Points on a hilly landscape, in no order, each with its height.
A ball rolls from a point to the lowest of its 2 nearest points, and stops where none of them is lower. Distance is the straight distance between rows; heights are no part of it.
Ratu height 61.0: 143	103	120	106	146	131	128	123	154	123	141	144	154	96	123	99	96	103	139	125	132	115
rak height 39.8: 129	155	169	107	134	122	161	128	107	140	119	144	139	115	154	146	161	130	147	99	118	146
Meged height 68.7: 135	102	117	100	139	120	124	137	141	124	130	133	121	126	115	118	127	117	132	136	149	145
res height 55.9: 130	98	105	118	148	126	135	126	159	130	125	99	111	116	116	135	152	138	122	181	151	141
pibol height 44.2: 124	150	137	125	137	128	136	123	128	142	110	112	148	139	117	144	161	148	128	131	101	125
depus height 59.3: 114	145	160	139	134	110	134	127	112	135	102	138	135	124	137	135	130	142	187	85	113	161
kipop height 11.0: 113	95	104	135	109	126	109	134	140	136	117	124	123	120	114	144	127	129	112	153	141	129
rilen height 57.4: 119	141	116	163	115	176	105	117	104	116	157	108	97	153	132	124	140	163	120	162	122	138
Zugi height 62.6: 126	135	119	170	125	166	115	116	122	116	128	99	96	152	113	132	125	156	116	171	122	120
depiv height 68.6: 152	141	169	115	154	127	147	127	114	93	148	172	154	107	135	116	144	109	139	106	133	122
vuz height 47.6: 126	130	141	96	141	132	158	126	141	149	130	127	142	120	125	143	151	128	138	128	120	131
leme height 58.3: 138	115	85	147	132	112	115	120	158	125	132	97	90	123	137	128	124	130	82	188	143	108
luteb height 49.8: 108	135	132	134	123	129	114	123	120	153	118	122	130	142	125	139	132	139	132	131	112	136
Gebiv height 35.5: 148	168	161	136	137	101	135	140	80	125	123	140	143	119	168	120	170	125	126	89	128	128
Nemal height 66.6: 110	130	127	150	114	167	125	116	139	121	117	105	101	160	113	146	112	153	134	145	122	116
zafiz height 31.2: 154	137	138	114	148	123	133	129	151	99	125	131	114	141	105	144	134	115	96	141	132	103
foden height 75.3: 134	154	119	104	122	142	135	110	127	145	122	109	109	139	137	133	145	129	113	137	128	113
meku height 37.9: 127	158	155	127	147	122	131	122	103	137	107	116	143	144	128	131	151	136	154	112	107	140
dit height 39.3: 134	109	138	124	123	112	116	143	138	131	122	147	156	120	115	129	114	119	125	119	116	126
fani height 46.9: 122	106	129	127	130	126	134	143	130	152	123	126	162	109	116	121	126	126	148	127	117	137
zem height 71.7: 130	109	100	121	124	121	131	137	121	132	130	120	108	120	128	114	136	117	115	124	157	141
Rusu height 31.7: 123	134	144	142	118	132	139	150	108	120	108	137	123	133	127	142	126	128	137	107	135	136
rovoz height 24.4: 126	134	110	136	124	132	111	122	118	119	132	109	106	151	111	137	162	151	94	167	138	142
Romek height 18.4: 155	138	125	131	133	149	139	149	117	123	118	114	124	125	134	115	128	128	130	134	152	109
vab height 61.5: 113	151	155	161	115	113	121	138	94	125	97	143	132	124	152	138	134	141	155	99	118	151
bav height 32.9: 135	101	125	115	127	106	107	130	152	117	136	150	141	130	114	130	120	102	103	131	127	125
Nonot height 16.1: 115	87	140	105	148	128	147	134	139	120	152	161	159	104	117	110	108	114	167	93	141	154
gedal height 45.8: 89	97	131	125	124	120	128	127	142	140	125	131	144	135	104	142	101	138	174	102	136	151
zus height 69.5: 111	124	126	149	107	140	119	133	133	117	111	126	115	158	111	143	98	135	140	121	129	124
Dumaz height 34.4: 141	140	128	142	113	143	127	144	108	137	123	115	128	122	137	130	141	135	110	144	129	106
gafed height 33.3: 110	94	91	139	119	139	107	133	130	146	134	106	115	120	109	125	142	149	116	170	142	147
Tav height 68.8: 139	109	154	122	164	131	148	151	147	126	116	129	161	119	98	131	136	131	160	123	126	137
Zelof height 35.7: 123	127	132	117	130	139	131	118	135	114	124	115	89	146	102	154	157	152	111	157	136	147
Tovim height 34.7: 153	144	139	120	140	131	136	136	128	114	126	131	127	127	132	101	105	116	139	113	145	105
difa height 40.7: 139	134	123	121	136	138	134	116	150	126	122	115	114	127	124	108	96	114	138	123	129	101
roniz height 57.6: 91	151	151	165	109	128	109	123	99	142	114	137	135	126	136	156	153	165	151	121	98	165
vesit height 31.4: 124	119	118	123	128	143	136	126	141	139	118	106	119	134	113	122	112	138	145	138	135	119
Vot height 52.2: 108	155	131	154	103	167	118	120	105	133	134	116	101	145	137	141	136	157	137	146	114	137
Gem height 57.0: 140	111	124	90	154	110	108	101	163	115	146	137	126	131	110	110	117	105	125	121	124	132
Guko height 36.1: 127	109	110	123	115	125	123	142	124	153	130	114	154	106	121	125	149	129	119	139	128	137
Taruz height 65.5: 149	128	120	90	138	110	136	133	121	120	156	154	140	100	147	116	144	98	106	129	141	128
mola height 11.9: 132	127	118	140	114	124	109	126	110	109	126	118	98	160	119	124	130	132	91	148	144	138
tevep height 54.6: 137	120	124	104	139	115	121	112	148	100	147	153	122	135	126	104	101	97	131	112	139	119
kov height 72.7: 128	127	89	129	108	141	118	122	119	133	139	105	92	133	143	110	135	142	100	155	157	137
rokur height 25.8: 139	135	137	124	127	121	130	131	134	103	126	136	116	148	120	136	114	110	101	113	124	110
Mes height 56.9: 118	155	120	144	116	155	108	113	104	134	126	109	104	160	130	117	110	155	139	127	119	133
ret height 32.2: 130	178	154	142	138	109	129	130	79	137	114	121	143	138	154	124	171	139	145	101	115	137
dize height 69.9: 140	151	169	114	155	147	159	117	122	104	158	173	165	91	150	109	135	108	162	94	125	133
Zorub height 15.8: 135	142	151	145	101	114	133	152	109	121	111	156	137	137	140	152	144	120	97	107	112	121
pabep height 67.1: 160	124	143	95	149	128	144	126	131	95	158	168	143	107	131	112	145	108	114	120	135	126
fule height 65.6: 116	150	128	124	111	140	143	126	104	146	132	110	114	126	141	134	170	151	125	137	126	146
Gobad height 54.2: 97	152	135	149	111	132	112	114	114	147	116	119	137	148	113	147	138	159	149	124	89	150
Vurir height 45.5: 120	104	105	129	145	141	123	115	159	140	130	90	117	128	103	131	120	142	139	167	136	134
pemeb height 23.5: 112	87	103	133	122	104	99	122	158	109	124	129	118	137	107	133	94	110	111	130	137	101
zul height 28.0: 120	184	137	152	118	130	134	124	77	151	116	117	133	133	171	132	161	155	130	114	110	123
nabad height 77.0: 126	104	140	109	135	125	143	119	168	125	130	151	153	119	104	142	100	117	150	115	121	107
lagu height 34.8: 122	111	153	122	134	112	128	131	131	103	150	172	157	108	122	97	107	108	163	94	130	144
gerob height 28.3: 134	107	103	128	136	98	105	118	154	125	129	126	118	145	116	130	108	102	94	148	125	115
Deko height 52.9: 97	114	118	132	123	127	123	119	137	158	123	115	136	143	118	136	116	148	162	115	112	145
Somag height 36.4: 107	91	136	111	128	123	142	136	137	127	127	149	135	120	115	132	114	128	167	97	147	166
fep height 56.0: 116	130	155	128	146	122	152	126	132	137	124	144	143	120	138	127	111	139	199	84	122	158
Dol height 20.0: 130	122	118	140	114	124	112	138	124	109	118	119	111	155	125	123	103	111	98	132	136	117
Gub height 48.9: 114	109	96	142	101	162	113	125	129	152	151	111	119	109	123	145	139	163	121	172	128	143
mukom height 62.7: 121	155	147	135	124	140	137	135	85	131	114	123	112	129	140	142	170	150	140	115	131	153
Taku height 56.4: 147	115	97	135	125	116	113	122	135	131	124	106	122	125	126	137	140	117	81	173	129	109
guv height 43.9: 121	135	163	101	146	123	156	126	132	135	118	144	143	128	128	139	137	129	157	103	115	150
Tur height 22.4: 142	136	147	137	113	123	139	160	104	105	128	152	125	124	142	135	137	114	109	109	142	124
mifur height 43.8: 139	117	162	143	134	106	124	155	117	122	130	164	164	106	136	111	121	110	153	94	124	149
zil height 25.9: 127	79	92	111	150	114	118	120	173	104	136	124	110	118	122	119	95	110	129	150	163	112
zisuz height 63.8: 151	106	111	99	144	114	135	121	149	135	151	135	145	97	136	109	128	103	116	133	136	118
radi height 48.8: 138	138	153	146	133	103	111	137	111	106	122	161	148	119	141	106	112	104	144	96	120	122
Maf height 60.0: 148	110	94	135	147	114	127	115	180	110	130	96	84	125	127	143	110	115	103	185	155	93
Figof height 73.8: 126	140	87	129	110	132	129	117	126	144	132	106	95	136	155	111	110	126	104	136	136	113
vipo height 59.9: 105	149	163	153	107	126	122	141	93	133	112	134	121	131	142	159	179	155	125	123	116	161
rori height 68.1: 111	129	111	133	103	116	102	127	116	143	130	123	124	134	144	105	102	119	119	108	121	119
gunu height 52.1: 134	121	101	141	124	141	130	133	141	145	129	92	113	108	119	136	141	134	96	183	135	114
Pofa height 71.4: 147	152	155	107	155	141	153	121	134	118	141	152	164	106	144	109	119	114	154	98	106	109
kudem height 66.1: 120	132	120	161	101	121	103	151	106	132	118	137	131	135	139	117	93	123	125	107	122	128
leg height 59.8: 116	151	127	149	99	135	117	132	98	127	127	122	98	150	148	120	116	144	124	113	132	136
teg height 58.0: 120	92	133	104	153	124	149	139	151	145	127	123	169	119	105	125	122	126	158	131	129	148
lodur height 50.3: 105	119	152	100	147	128	159	117	146	136	132	135	140	135	118	136	112	134	183	99	122	149
vumak height 69.4: 130	140	106	129	110	110	117	127	99	142	133	126	115	134	151	103	127	107	100	114	137	139
tugur height 22.6: 127	174	132	165	105	148	127	133	85	143	129	117	141	125	156	142	164	161	110	141	99	120
mizo height 40.9: 139	120	118	98	148	125	142	120	163	136	126	117	138	119	113	141	131	116	129	138	120	118
basi height 63.2: 149	100	107	114	154	118	122	136	158	124	127	111	118	118	104	114	135	124	115	159	156	125
siz height 45.4: 109	144	126	131	131	164	128	104	116	129	132	110	100	150	117	145	154	162	127	150	122	140
rezed height 16.4: 135	85	115	120	135	122	114	125	169	95	144	137	122	130	114	125	86	104	118	122	149	104
rumu height 74.5: 130	150	112	113	109	138	147	107	139	148	133	123	109	127	146	135	110	124	116	125	128	109
kema height 35.8: 157	126	122	110	150	119	134	113	167	118	130	130	139	126	109	142	128	109	97	146	111	99
dolab height 37.6: 148	156	157	106	135	117	149	120	100	121	133	144	139	113	154	123	163	115	122	96	123	126
bute height 63.5: 116	145	141	175	100	112	115	153	87	120	111	150	133	133	151	131	109	133	133	113	130	139
rin height 52.0: 146	129	140	127	133	105	111	126	130	110	144	149	139	132	133	96	93	97	122	105	117	113
pid height 15.9: 117	168	140	151	102	138	123	132	112	137	125	124	134	148	144	145	137	146	103	134	93	117
kebi height 76.2: 137	147	114	100	127	113	140	114	127	148	139	126	130	124	144	128	151	114	111	125	115	117
muti height 11.2: 129	152	143	153	102	116	119	130	119	124	120	139	134	155	136	147	118	126	86	128	108	115
mapef height 71.0: 138	137	99	123	117	129	129	139	97	134	132	119	105	130	144	113	149	124	94	141	149	132
lem height 57.5: 129	125	132	95	140	125	130	113	138	123	152	150	147	111	140	95	111	102	143	104	128	124
gata height 29.0: 131	84	108	114	150	135	137	133	163	111	126	110	118	118	113	110	92	119	148	130	169	109
lunu height 25.1: 119	118	113	136	102	123	119	141	132	160	127	134	141	116	120	154	132	131	101	145	117	119
sesa height 44.5: 133	130	101	154	112	161	132	132	128	144	122	102	126	119	134	140	131	148	106	168	126	98
Patom height 74.0: 134	129	145	115	145	141	142	122	152	132	133	150	169	116	121	126	111	122	162	107	105	103
kep height 13.1: 131	93	121	140	136	144	130	129	157	117	115	108	113	137	102	125	88	123	143	135	146	106

Call two points neighbours if one is among the 2 nearest of the other. Go from one point of each pair to the other, from neighbour to neighbour, staying as low as possible. Name the highest point that can't be avoided.
kipop / luteb: Gem
luteb / Nonot: Deko
kipop / rezed: fani
vesit / Romek: difa
kep / rezed: gata
mola / muti: vuz
